A landscape with many valleys, sampled at points; each row gives a point and its height.
A ball rolls from a point to whichever of its 6 nearest points has the largest drop for the distance, and stops where none of them is lower. Distance is the straight distance between rows; heights are no part of it.
K271: [ -7,  18,  18,   0,   4,   5, -11,  -1,  -4,   9,  14, -22,  -5, -39,  -6,
  31,  16,   7,  14,  15,  -6,  19]  h=420
K838: [  5,  -8, -15,   0, -16,  -4,   8,   1,   1,   3,  -2,  19,   0,  39,  18,
 -32, -16, -10, -10,  -9,  -3, -19]  h=445
K622: [ -6,  -8,  -6,   1,  -1,  -4,  -1,   3,  -3,  -7,  -6,   1,  -2,   1,  -5,
  -4,   2, -14,  -8,  -4,   8,  -7]  h=552
K130: [-17,  19,  11,  -5,   3,   6,  -8,  -1,   5,  15,  25, -27, -21, -26,  -5,
  55,  15,   5,  10,  16,  -6,  33]  h=515
K783: [ -5,  -9, -13,   6,  -9,   8,   8,   8,   7,  -9,  -3,   3,  19,  25,   6,
 -33,  -3,  -3, -13,  -1,   5, -18]  h=352
K438: [ -5,   0,   1, -10,  23,  24,   2,   4,   1,   2,  -4,  -1,   7, -35, -29,
  15,   0,  13,   6,  15,   3,  -6]  h=348
K129: [ -5, -10, -15,   5,  -5,   4,  11,   5,   4,  -5,  -1,   5,   9,  27,   4,
 -25,  -9,  -4, -15,  -2,   3, -11]  h=338
K957: [-10,  -1,   3, -10,  21,  27,  -1,  -2,   3,   2,  -8,  -3,   5, -45, -34,
  17,   4,   8,   6,  14,  -2,  -5]  h=317
K186: [  2, -12, -12,   9, -14,  11,   4,   4,   6, -10,  -9,   5,  27,  29,  11,
 -40,  -6,  -5,  -9,   0,   1, -27]  h=371
K455: [  0,  16,   3,  -3, -12, -20,  -4,  -9,  -5,   8,  17,  -9, -18,   1,  23,
  14, -12,  -6, -10, -11,  -5,  34]  h=329
K260: [ -1,   5,  15,  -4,  14,  14,  -9,  -3,  -2,  14,   0,  -8,  -7, -46, -29,
  25,   8,  10,  10,  16,  -4,   0]  h=326
K292: [ -2,  14,   8,  -7,  -5, -26,  -6,  -6,   0,  11,  17, -13, -22,   3,  25,
  27, -10,  -3, -11, -12, -10,  38]  h=353
K714: [  0,  10,  19,  -1,  10,   5,  -7,   0,  -5,  11,   6, -14,  -6, -39, -13,
  23,  16,   9,  11,  14,  -4,   8]  h=345
K637: [  4,   6,   6,  11,  -9, -12,  -3,  -2,   5,  -4,  -1,   0, -11,   1,   1,
   1,  -6, -11,   0,  -5,   5,  11]  h=255
K934: [ -1, -22,  -2, -16,   8,  30,  -6,  -4,  -5,  -7, -19,   8,  32,  -8, -23,
 -11,   6,  18,   3,  16,  -1, -41]  h=292
K780: [  7, -24, -13,  15,  -8,  12,  -1,  -6,  -1,   7, -21,  12,  34,  20, -13,
 -47,   5,  13, -12,   2,   6, -46]  h=395
K69: [  5,  17,   0,   2, -18, -20,  -1,  -6,  -6,   2,   9,  -6, -18,   0,  24,
   3, -12, -10,  -7, -11,  -4,  26]  h=336
K950: [  1, -15,  -4,  -8,   3,  21,   0,   7,  -2,  -2, -13,   9,  24,  -5, -21,
 -10,   2,  14,  19,  13,   8, -26]  h=224
K299: [ 10, -20, -13,  14, -11,   6,  -1,  -2,   1,  -4, -17,   9,  32,  25,   5,
 -44,   4,   4, -15,   0,   0, -44]  h=391
K885: [ -9, -16, -10,   0,   2,   2,   4,  15,  -3,  -3, -12,   6,  17,   5, -10,
 -20,  11,  14,   5,  -2,   2, -22]  h=279
K479: [ 16,  -7, -10,  -6, -14, -16,   9,  -6,  -4,  -1,   4,  18,  -5,  38,  25,
 -32,  -8, -18,  -7, -13,  -2,  -6]  h=496
K445: [ -2,  10,   9,  -9,  -4, -30,  -7,  -3,   2,  10,  15, -15, -21,  -1,  26,
  34,  -7,  -7,  -8, -11, -13,  40]  h=422
K988: [-15,   2,   9, -14,  19,  29,  -8,  -6,   5,   2,  -7,  -8,   5, -56, -38,
  22,   9,   5,   9,  16,  -4,  -3]  h=247
K764: [-15,  -9,   4, -16,  23,  27,   5,   1,  12, -14,  -5,   5,  21, -46, -34,
   6,  12,  23,   9,  15,  -3, -20]  h=156
K921: [ -4,  -6,  -3,   1,   1,  -4,  -6,   1,   0,  -5,  -2,   2,  -5,  -1,  -7,
  -2,   6, -15,  -4,  -5,  11,  -5]  h=417
K307: [  6,  -9, -16,   5, -17,   1,   8,   6,   0,   1, -11,  15,  11,  41,  18,
 -36, -21, -13,  -8,  -6,  -1, -24]  h=486
K258: [ 12,   9,  -3,  12, -12, -21,   3,  -8, -15,  12,   3,  -5, -18,  23,  41,
  12, -17, -21,  -8, -13,   1,  32]  h=441
K159: [ 21,  -3, -13,   2, -13, -23,   7,  -6,  -7,  -4,   5,   7,  -2,  42,  28,
 -29,  -8, -26,  -2, -22,   5,  12]  h=461
K782: [  6, -17,  -9,  12, -11,   8,   0,   3,   3,  -8, -15,   5,  33,  29,  10,
 -44,   2,  -2, -11,  -1,   1, -35]  h=383
K899: [ -3,  17,  15, -11,  -8, -23, -13,   1,   5,  13,  11, -15, -34, -10,  21,
  47,   1,  -7,   5,  -6, -19,  32]  h=500
K347: [ 10, -23, -13,  17,  -6,  10,   0,   1,  -2,   1, -22,  14,  33,  25,  -1,
 -47,   4,   8, -20,   0,   1, -50]  h=397
K158: [-18,  -3,   4, -15,  21,  25,   2,   2,   9,  -9,  -8,  -1,  14, -55, -35,
  12,  11,  17,  11,  14,  -4, -15]  h=112
K27: [ -4,   0,  -6,  -9,   3,  15,  -3,   5,  -4,   2,  -3,   9,   1,  -8, -16,
  -7,  12,   8,  10,   2,   9, -10]  h=189
K8: [ 11,  -4,   1,  11,  -6, -18,  10,   3,   2,  -5,  -2,   6, -12,   5,   8,
  -6, -12, -13,  -6,  -5,   1,   1]  h=184
K925: [ -4,  20,   6,  -1, -11, -17,  -4,  -6,  -1,   6,  15,  -6, -22,  -3,  20,
  12, -11,  -1,  -7, -13,  -4,  31]  h=323
K862: [ -2,  -2,  -6, -11,   9,  26,  -1,   5,   0,   1,  -1,   9,   7, -14, -23,
  -4,   4,  12,  17,  10,   8, -13]  h=119
K134: [ -1,  -8,  -4,   9,  -2,  -9,   2,   1,   3,  -7,  -6,   1,  -6,   3,  -3,
  -3,  -3, -15, -10,  -2,   7,  -3]  h=469
K333: [ 16,  -5,  -3,   2,  -3, -17,  15,  -2,   0,  -4,   6,  12, -10,  29,  18,
 -20,  -9,  -9, -12,  -7,  -3,  -1]  h=188
K247: [ 16,   0,   0,   7,  -6, -25,  14,   2,  -4,  -7,   2,   5, -10,  11,  18,
 -10,  -9, -10,  -8,  -8,  -4,   5]  h=195
K923: [ 14,  -5,   0,   6,  -4, -17,  15,   2,   0,  -6,   1,  11, -12,  18,  12,
 -13, -11,  -9, -11,  -4,  -2,  -2]  h=125
K219: [  1,  13,  10,   0,  16,  -1,  -9,  -2,  -2,  -5,   6,  -6,  -1, -12,  -7,
  14,  15,   1,   4,   1,   2,   8]  h=283
K422: [ 10,  11,  -2,   8, -13, -20,   1, -14, -10,  17,  12, -10, -19,  15,  39,
  15, -19, -20,  -7, -11,   1,  36]  h=384
K100: [ 12, -21, -20,  21,  -1,   9,   0,  -1,  -5,  -1, -23,  17,  35,  27,  -2,
 -50,   1,   9, -20,  -4,   3, -54]  h=411
K128: [  8, -10,  -7,   3,  -5,  -8,  13,   0,   3,   1,   2,  16,  -7,  33,   9,
 -20, -13, -10, -12,  -7,   0,  -9]  h=220
K230: [-11,   4,  12, -12,  18,  23, -10,  -7,   3,   6,  -6, -10,   0, -51, -38,
  25,   5,   7,   7,  15,  -2,   2]  h=299
K378: [-15,  23,  14,   0,  -2,   5, -12,  -1,   4,  13,  15, -20, -21, -20,   4,
  48,   7,  -2,  11,  10,  -5,  28]  h=506
K111: [ -8,  -4,  -9,  -5,  -1,   8,  -4,   8,  -5,  -1,  -6,   6,   3,  -5,  -9,
  -8,  14,   2,   4,  -2,   7, -13]  h=225
K942: [ -1, -10,  -3,  -9,   3,  24,  -1,   6,   1,  -1,  -7,   8,  18,  -9, -19,
  -7,   6,  11,  20,  11,   7, -21]  h=196
K594: [ 16,  11,  -6,   5,  -8, -25,  12,  -2, -13,  -3,   2,  -3, -10,  12,  32,
  -6, -13, -13,  -9, -12,  -3,  21]  h=332
K807: [ 21,   2,  -3,   3,  -4, -23,  15,  -1,  -5,  -7,   5,   8, -10,  24,  23,
 -17, -10,  -9,  -9,  -9,  -2,   6]  h=199
K646: [ -1,   8,  20,  -2,   9,   7, -10,  -3,  -2,  14,   5, -13,  -6, -42, -18,
  24,  13,  13,  15,  14,  -2,   9]  h=342
K739: [  0, -21,  -6,   6,  -6,   8,   3,   3,   6,  -3,  -7,   8,  28,  16,  -8,
 -40,   7,  17,  -5,   0,   4, -31]  h=375
K847: [ 18,  10, -13,  11,  -4, -24,  14,  -6, -14,  -3,   2,   1, -10,  36,  33,
  -9, -14, -19,  -5, -19,   2,  27]  h=304
K308: [ 15,   9,  -8,  12,  -7, -22,   8,  -6, -17,   6,   2,  -4, -17,  29,  40,
   5, -20, -22,  -6, -16,   3,  30]  h=378
K555: [-13,  21,  12,   3,  -1,   3, -13,   3,   0,  12,  11, -20, -19, -18,   6,
  44,   2,  -2,  12,  10,  -6,  23]  h=510
K483: [ -7, -16,   7, -20,  10,  35,  -1,  -6,  12, -13,  -1,   7,  27, -26, -25,
  -5,   9,  22,  11,  18,   1, -28]  h=274
K643: [ -8, -11, -13,  -2,   0,   4,   2,   9,  -4,  -6,  -7,   5,   8,   3,  -4,
 -14,  10,   2,  -5,  -4,   5, -16]  h=344
K439: [ -7,  19,  18,  -4,  -9,  -7, -11,   0,   9,  16,  15, -14, -37, -14,  11,
  54,   9,  -4,  13,   7, -12,  33]  h=531
K372: [  4,   6,  16,  -3,  18,   8,  -3,   0,  -5,  10,   1,  -2,  -4, -32, -17,
  18,  13,  10,   7,  11,   0,   0]  h=266
K423: [  2,   3,  11,  -3,  20,  12,  -2,   1,  -4,  10,  -3,  -1,  -5, -35, -24,
  19,   9,  12,   5,  13,   0,  -2]  h=277
K371: [ -7, -10,  -9,  -5,   0,   9,   0,  11,  -8,  -4, -10,   7,  10,  -3, -10,
 -13,   9,   8,  10,  -1,   3, -21]  h=232
K832: [ -4,   1,  -1,  -6,   6,   4, -11,  -1,  -1,  -7,  -1,   0,  -4,  -5,  -8,
  -2,  15,  -4,   0,  -4,  10,   0]  h=246
K511: [-10, -16, -13,   1,  -4,   7,   9,   8,   3, -11,  -1,   1,  20,  17,   3,
 -31,   2,   5, -11,  -4,   4, -19]  h=373
K177: [  2,   8,   8,  -5,  19,   9,  -4,  -2,  -3,   6,   3,   1,  -8, -19, -16,
  13,  15,  10,   3,   7,   3,  -3]  h=228
K706: [  1, -23, -13,   4,  -2,  20,  -3,  -9,   0,   5, -17,   7,  37,  17, -27,
 -39,   0,  21, -10,   2,   9, -41]  h=464
K828: [ -7, -10,   1, -16,  18,  32,   4,  -1,  11, -11,   0,   6,  22, -30, -26,
   1,   6,  20,  10,  18,   1, -17]  h=254
K756: [ -8,  19,  13,  -3,  -5, -17, -11,   3,   0,  12,   7, -13, -31,  -8,  15,
  46,  -1,  -1,   6,  -6, -15,  26]  h=511
K793: [ 15,   9, -13,  19, -12, -28,   6,  -3, -15,   3,   1,   4, -23,  48,  36,
 -14, -16, -16,  -8, -30,   3,  34]  h=335
K354: [  7, -23, -23,  15,  -6,  16,  -1,  -5,  -6,   7, -25,  14,  39,  18, -17,
 -48,   1,  12, -13,   2,   9, -54]  h=402
K599: [-11,  22,  11,   6,   0, -11, -10,   7,  -2,   9,   6, -12, -20,  -9,   8,
  40,  -4,   1,   9,  -3,  -9,  22]  h=520
K64: [ -7,  23,  10,   7,   2, -13,  -7,   6,   0,   1,   7, -10, -16,  -1,   5,
  25,  -9,   3,   3,  -5,  -7,  24]  h=413
K722: [ -7,  18,  21,  -4,   0,  -8,  -4,   0,  17,  13,  23, -21, -40, -19,   1,
  62,  15,   2,  11,  14, -10,  43]  h=612
K323: [ -1, -10, -12,   2,  -6,   3,  11,   3,   6,  -4,  -1,   9,   5,  31,   8,
 -24, -14, -11, -16,  -1,   2, -14]  h=311
K624: [ 22,   4,  -8,   0,  -5, -25,  14,  -6,  -6,  -7,   8,   2,  -6,  31,  26,
 -18, -10, -15,  -6, -15,   0,  15]  h=252
K891: [  0, -20,  -8,   8,  -9,  10,   3,   1,   4,  -2, -11,   9,  28,  19,  -7,
 -44,   8,  15,  -8,   1,   4, -32]  h=379
K767: [ -2,  19,   8,   7,  -8, -15,  -5,   0,   4,  -3,   8,  -4, -17,  -3,   2,
   6, -11,  -1,   2,  -8,   0,  22]  h=309
K735: [-10,  -3,   1, -12,  24,  28,   4,   1,   7,  -7,  -6,   0,  15, -42, -31,
   9,   3,  15,   9,  16,   0, -11]  h=217
K491: [ -5, -11, -14,   4,  -8,   8,  10,   5,   6,  -5,  -2,   6,  14,  27,   6,
 -30,  -8,  -7, -12,   1,   2, -17]  h=340
K268: [  2,   9,  10,  -2,  18,   5,  -9,  -1,  -3,  -2,   7,  -2,  -2, -12, -12,
  11,  19,   5,   1,   3,   4,   2]  h=234
K771: [ 17,  -3,  -6,   0,  -6, -18,  11,  -4,  -2,  -3,   6,  13,  -8,  37,  23,
 -26,  -6, -16,  -9, -13,   0,  -3]  h=298
K503: [ -6,  20,  20,  -5,  -7,  -9,  -9,  -2,  16,  15,  22, -16, -39, -16,   9,
  56,  12,  -1,  12,  10, -13,  39]  h=553
K973: [  1, -24,  -5,   2,  -3,  12,   3,  -1,   3,   1, -11,  10,  29,  18, -17,
 -38,   5,  24,  -5,   4,   7, -34]  h=412
K781: [ -3,  -6,  -3, -10,  12,  30,   2,   2,   5,  -5,  -2,   7,  16, -17, -23,
  -3,   2,  13,  15,  18,   8, -17]  h=262
K775: [-15,  20,  15,  -7,   2,   8, -10,  -1,   2,  12,  19, -27, -11, -39,  -8,
  37,  17,  13,  15,  13, -10,  25]  h=467
K571: [ -9,  20,  12,   4,   2,   2,  -9,   4,  -4,   8,  10, -22,  -9, -24,   1,
  37,   9,  -2,  13,   9,  -6,  21]  h=524
K240: [ 12,  14,  -5,   5, -13, -21,   8,  -3, -11,   2,   4,  -8, -14,   6,  30,
  -2, -12, -17,  -6, -12,  -2,  23]  h=356
K905: [ -9, -12, -12,   2,   2,   2,  11,  10,   2,  -8,  -3,   2,   9,  20,   3,
 -20,  -4,  -6, -15,  -1,   5, -14]  h=377
K982: [ -3,  18,  15,   3,  11,  -3, -10,   5,  -7,   2,   6, -19,  -2, -23,  -1,
  27,  12,   0,  10,   8,  -6,  16]  h=589
K97: [-10, -12, -13,   0,   2,   0,   3,   9,  -3,  -8,  -5,   2,   5,   7,  -4,
 -11,   3,  -6, -10,  -4,   7, -12]  h=109
K882: [ -3,  21,  13,   7,  10,  -5,  -8,   4,  -1,  -3,   6, -15,  -6, -10,   0,
  29,   2,   0,   8,   1,  -2,  19]  h=621
K413: [ -2,  13,  13,  -8,  -6, -28, -12,   2,   1,  10,  12, -13, -29,  -8,  24,
  44,  -3,  -7,   1,  -8, -16,  36]  h=484
K21: [ -3,   1,  12,  -6,  17,  18,  -4,  -2,  -1,  10,  -4,  -6,  -3, -43, -33,
  22,   4,   9,   6,  17,   1,  -2]  h=328
K638: [ 17,   3, -18,  17, -18, -25,   8,  -4, -11,   0,   3,   4, -17,  51,  33,
 -24, -16, -22,  -4, -27,   4,  29]  h=355
K752: [ 21,   2, -13,   3, -12, -25,  11,  -8,  -6,  -3,   7,   7,  -3,  45,  27,
 -24, -11, -27,   0, -24,   5,  15]  h=385
K25: [ -6,  21,  12,   6,   3,  -1, -10,   4,  -3,   6,   6, -19, -11, -16,   5,
  40,   4,  -3,  11,   6,  -5,  19]  h=554
K723: [  9,  13,  -4,   4, -15, -19,   3,  -8, -13,   5,   8,  -8, -14,   7,  33,
   4, -13, -17,  -9, -10,  -2,  27]  h=374
K360: [ 19,   2, -17,   9, -13, -23,  11,  -7,  -8,  -4,   5,   4,  -5,  47,  27,
 -24, -12, -25,  -1, -24,   4,  22]  h=380
K510: [ 18,   9, -13,  16,  -6, -24,   9,  -7, -17,   3,   3,   1, -17,  46,  35,
  -9, -16, -15,  -7, -25,   4,  34]  h=324
K748: [ 17,   6, -11,  20, -16, -30,   1,  -4, -13,   3,   6,   2, -29,  52,  40,
 -16, -15, -16, -12, -34,   1,  40]  h=347
K83: [  4,   9,   4,   2, -12, -22,  -2, -15,  -3,  18,  18, -11, -19,   8,  35,
  18, -16, -17,  -6, -12,  -1,  41]  h=351
K639: [ -2, -16, -10,   5,  -8,   9,   3,   1,   6,  -6,  -6,   7,  27,  19,   3,
 -41,   5,   6,  -9,   1,   5, -27]  h=387
K281: [  1,   5,   4,  -6,  16,  12,  -6,   0,  -3,   3,   4,   4,  -6, -12, -15,
   2,  16,   8,   3,   4,   7,  -4]  h=213
K897: [ 16,   7,  -8,  17,  -7, -27,   5,  -6, -18,  10,  -1,  -2, -24,  37,  44,
   7, -16, -15,  -8, -23,   1,  36]  h=359
K694: [ -2,  21,  11,   7,   2, -10,  -7,   1,   4,  -4,   6,  -7, -10,  -2,  -2,
  17,  -7,   2,   4,  -4,   0,  20]  h=370
K559: [ -1,   8,   4,   0,   4,   0, -11,  -2,   2,  -8,   3,  -1,  -1,  -5,  -9,
   4,  11,  -8,  -1,  -3,   9,   6]  h=269
K286: [  4,  13,   5,  11, -12, -17,  -2,  -2,   3,  -4,   6,  -1, -15,  -4,   7,
   1, -10,  -6,   0,  -6,   0,  16]  h=296
K169: [-14, -18,  10, -15,  17,  34,   4,  -7,  15, -13,  -3,  10,  21, -35, -31,
  -1,  15,  29,   7,  17,  -2, -31]  h=208
K332: [ 14,   4,   0,  10, -10, -21,   9,   2,  -2,  -7,   1,   3, -13,   4,  15,
  -7, -10, -10,  -3,  -7,  -2,  10]  h=253
K89: [ -5, -18,  -6,   2,  -1,   4,   6,   9,   2,  -5,  -7,   5,  25,  14, -11,
 -30,   9,  20,  -1,   0,   4, -27]  h=334
K719: [ -3, -21,  -4,  -5,   3,   9,   1,  13,  -3,  -1, -14,   8,  24,   4, -17,
 -17,   5,  19,   9,   2,   5, -26]  h=267
K322: [-12,  20,  15,   3,  -5,  -1, -12,   2,   3,  14,  11, -17, -28, -14,   9,
  50,   4,  -3,  11,   8, -11,  25]  h=516
K103: [-11, -14,   6, -19,  18,  30,   5,  -2,  13, -14,  -2,   7,  23, -37, -30,
   0,  13,  27,   9,  16,  -5, -23]  h=181
K590: [  9,  -8,   0,   8,  -3, -16,  12,   3,   2,  -4,  -2,   8,  -8,  14,   7,
 -11, -13, -11, -11,  -4,   1,  -2]  h=21
K318: [ -6,  -2,  -5,  -6,   3,   9,  -8,   4,  -3,  -2,  -2,   6,  -1,  -9, -10,
  -6,  16,  -1,   4,  -2,  10, -10]  h=212
K886: [ -1,   3,   3,  -8,  24,  19,   2,   4,  -1,   6,   0,   5,  -2, -28, -27,
  13,   6,  15,   7,  13,   4,  -6]  h=310
K192: [ -8,  19,   9,  -1,  -1, -21,  -8,   2,  -3,   7,   9,  -9, -24,  -2,  14,
  28, -10,   6,  -3, -10, -12,  27]  h=372
K57: [ -1,  15,  13,   4,  11,  -5, -10,   0,   2,  -7,   6,  -9,  -4,  -4,  -7,
  16,   4,  -2,   4,  -2,   5,  16]  h=398
K337: [ 18,   6, -14,  17, -16, -26,   9,  -3, -15,   2,   2,   3, -19,  51,  36,
 -18, -17, -17,  -6, -29,   4,  33]  h=341
K863: [-14,  19,  18,  -1,  -1,  -3,  -8,  -3,  10,  15,  20, -23, -30, -19,  -1,
  60,  13,   0,  11,  13,  -7,  34]  h=538
K14: [ -2, -23,  -3,  -3,   4,   9,   2,   6,  -2,  -4, -14,   6,  31,   8, -22,
 -19,   2,  20,   5,   5,   3, -28]  h=305
K586: [ -4,  15,  12,  -8,  -4, -28,  -9,   0,   0,  10,  13, -13, -25,  -3,  22,
  38,  -4,  -3,  -5, -11, -15,  34]  h=430
K46: [ -1,  14,   9,   8,  -3, -11,  -6,  -2,   5,  -8,   4,  -3,  -9,  -2,  -4,
   7,  -6,  -4,   5,  -5,   4,  16]  h=318
K272: [  1, -26,  -2, -11,   9,  20,  -3,   0,  -3,  -3, -19,   8,  35,   0, -25,
 -14,   2,  16,   7,   9,   2, -36]  h=295
K390: [ -1, -15,   0, -18,   8,  32,  -3,  -3,   7,  -8,  -9,   8,  29, -17, -20,
  -7,   3,  12,  13,  16,   2, -28]  h=281
K222: [  0, -24,  -4,  -5,   6,  19,  -3,  -2,  -3,   1, -17,   8,  39,   9, -30,
 -27,   1,  23,  -6,   5,   7, -38]  h=582
K524: [-23, -16,  12, -14,  21,  28,   4,  -3,  14, -11, -14,  13,  22, -44, -45,
  11,  19,  33,  11,  17,   1, -33]  h=186
K188: [  6,  -7,  -9,   3,  -8,  -3,  11,   1,   3,  -1,   1,  14,  -5,  35,  11,
 -25, -15, -11, -14,  -3,   2, -10]  h=261
K70: [-15,  22,  12,   5,  -1,  -3, -12,   5,   1,   9,   5, -16, -19, -13,   8,
  44,   0,  -5,  11,   7,  -7,  22]  h=525
K173: [ -4,  -2,  -2, -14,  21,  31,   5,   3,   7,  -3,   1,   4,  12, -26, -28,
   4,   2,  16,   9,  17,   5, -12]  h=367
K548: [ -2, -11, -11,   4,   2,  -5,  11,   3,   2,  -5,  -1,   6,  -3,  17,   0,
 -12, -10, -11, -17,  -1,   5,  -8]  h=301
K967: [ 17, -10, -13,  -4, -14, -20,   6,  -6,  -6,   0,   0,  16,  -3,  43,  26,
 -33,  -6, -23,  -7, -20,   1,  -2]  h=625
K976: [ -8, -10, -10,  -3,   0,   1,  -3,   6,  -5,  -5,  -6,   3,   3,   1,  -6,
  -8,  10,  -7,  -3,  -3,   7, -11]  h=354
K765: [  3, -11, -15,   9, -15,   4,   6,   7,   3,  -4, -13,  10,  19,  36,  13,
 -39, -16, -10,  -7,  -2,  -1, -28]  h=424
K425: [ -1, -21,  -3,  -7,   3,  17,  -3,   5,  -3,  -4, -15,   7,  28,  -1, -23,
 -13,   2,  16,  15,   9,   6, -29]  h=245
K843: [ -4,  -9, -15,   4, -10,   5,  10,   5,   5,  -3,  -2,   9,   7,  34,   8,
 -28, -14,  -8, -12,  -1,   6, -14]  h=325
K760: [-21, -11,  11, -14,  21,  26,   0,   0,  15, -12, -15,   9,  19, -55, -44,
  15,  19,  28,  18,  16,  -2, -28]  h=192
K156: [-18, -16,  10, -17,  21,  28,   4,  -1,  15, -14,  -8,   9,  21, -45, -38,
   6,  17,  30,   8,  16,  -2, -27]  h=171
K745: [ 20,   4,  -3,   3,  -4, -23,  14,   0,  -7,  -7,   7,   6,  -9,  16,  24,
 -12, -12, -13,  -8,  -9,  -5,  14]  h=243
K522: [  8, -13, -16,  10, -13,   3,   2,   5,   6, -10, -16,   6,  31,  35,  14,
 -40, -10,  -8, -10,  -1,   0, -34]  h=396
K362: [  8,  -1,   3,  12,  -9, -19,   4,   1,   3,  -7,  -2,   5, -11,   3,   4,
  -6,  -9, -13,  -1,  -3,   3,   5]  h=248
K874: [  2, -21,  -2, -12,   7,  24,  -2,   2,  -1,  -6, -14,   8,  31,  -7, -21,
 -10,   3,  13,  12,  14,   4, -32]  h=250
K72: [-16,  20,  13,   0,  -3,   6, -11,   0,   1,  12,  17, -24, -15, -28,   2,
  45,  11,  -1,  11,  14,  -7,  27]  h=499
K801: [-24,  -9,  14, -14,  20,  29,   0,  -1,  14,  -8, -17,  10,  22, -53, -50,
  22,  22,  28,  21,  20,   1, -32]  h=251
K613: [ -3,  -1,  -1,  -8,  20,  26,   3,   2,   1,   3,  -1,   5,   8, -23, -26,
   6,   2,  15,   9,  14,   5,  -9]  h=308
K615: [-11, -14, -13,   0,   1,   1,   7,  11,  -5,  -8,  -7,   1,  11,   8,  -3,
 -18,   6,   4,  -8,  -5,   4, -16]  h=376
K95: [ -3,   8,  24,  -3,   8,  11, -11,  -3,   2,  13,   7, -12,  -6, -47, -30,
  28,   9,  16,  16,  16,  -3,  10]  h=368
K931: [ 10, -16, -11,  11, -10,   6,   2,   4,   2,  -8, -17,   5,  37,  32,  13,
 -44,  -3,  -3, -15,  -1,  -2, -39]  h=390
K43: [  9,  15,  -2,   3, -15, -20,   5,  -4,  -5,   1,   4,  -5, -14,   1,  24,
  -5, -10, -10,  -5,  -9,  -3,  22]  h=319
K720: [ -4,  20,  18,  -8, -10, -17, -13,  -2,  13,  12,  17, -15, -37, -12,  17,
  51,   7,  -8,  10,   2, -18,  38]  h=521
K106: [ -1,   6,   5,  -5,   9,   2,  -9,  -5,  -2,  -2,   6,   0,  -2,  -7, -11,
   5,  17,  -1,   1,  -2,   9,   1]  h=233
K329: [ -1,   1,   2,   4,  -1,  -4,  -9,   1,   3,  -6,  -1,  -1,  -5,   0, -10,
   2,   3, -12,   0,  -5,   8,   5]  h=337
K995: [ -9,  18,  17,  -2,  -8,  -9, -12,   0,   4,  14,  11, -14, -32, -11,  15,
  51,   1,  -4,   9,   3, -15,  28]  h=526
K946: [ -2,  18,   5,  -5,  -9, -22,  -7,  -9,  -2,  10,  16, -12, -22,  -1,  24,
  20, -12,  -4, -12, -12,  -9,  36]  h=333
K711: [ 21,   0, -10,  -1,  -8, -21,  11,  -7,  -4,  -7,   8,   7,  -3,  37,  26,
 -26,  -6, -21,  -6, -17,   2,  12]  h=321
K960: [  5,  -7, -14,   2, -11,  -1,  10,   2,   4,   0,  -2,  15,  -1,  37,  14,
 -30, -16, -11, -11,  -5,   0, -15]  h=327
K346: [ -3, -20,   2, -18,   8,  35,  -5,  -7,   6, -11, -11,   8,  29, -20, -22,
 -10,   8,  17,   7,  19,  -1, -34]  h=339
K259: [ 14,  11,  -2,   5,  -9, -24,   9,  -3,  -7,  -3,   5,   0, -12,   3,  25,
  -7, -13, -12,  -5,  -9,  -5,  16]  h=284
K435: [-1, 10,  9,  3,  5, -3, -9, -4,  3, -9,  5, -4, -3, -2, -7,  8,  6, -6,
  1, -2,  8, 10]  h=300
K60: [  3,  -2,   2,   9,  -5, -13,  -1,   0,   4,  -7,  -1,   4,  -7,   2,  -1,
  -1,  -5, -15,  -1,  -4,   6,   4]  h=48
K143: [ -6, -13, -10,   2,   1,  -5,   8,   8,   1,  -6,  -5,   2,   2,  10,  -2,
  -8,  -2, -11, -12,  -2,   6,  -9]  h=468
K408: [-16,   2,   3, -16,  20,  26,  -7,  -2,   7,  -3,  -9,  -4,   8, -58, -36,
  19,   9,  11,   9,  14,  -4,  -7]  h=211

Two balls start at each pair of points below. Name the first point that both come to, or write -.
K347, K765 -> K843
K982, K372 -> K281
K719, K885 -> K862
K106, K423 -> K281
K646, K886 -> K177
K483, K14 -> -
K413, K995 -> K292

For each start below, name the point where the ball stops.
K378 -> K862
K511 -> K590
K100 -> K590
K838 -> K590
K299 -> K590
K445 -> K60
K586 -> K60
K694 -> K60

For each start below, name every point that the ball comes to, in order.
K435 -> K106, K281, K27, K862
K720 -> K413, K292, K946, K925, K767, K637, K60
K455 -> K925, K767, K637, K60
K271 -> K714, K372, K177, K281, K27, K862
K639 -> K783, K843, K188, K128, K923, K590
K522 -> K186, K783, K843, K188, K128, K923, K590
K931 -> K186, K783, K843, K188, K128, K923, K590
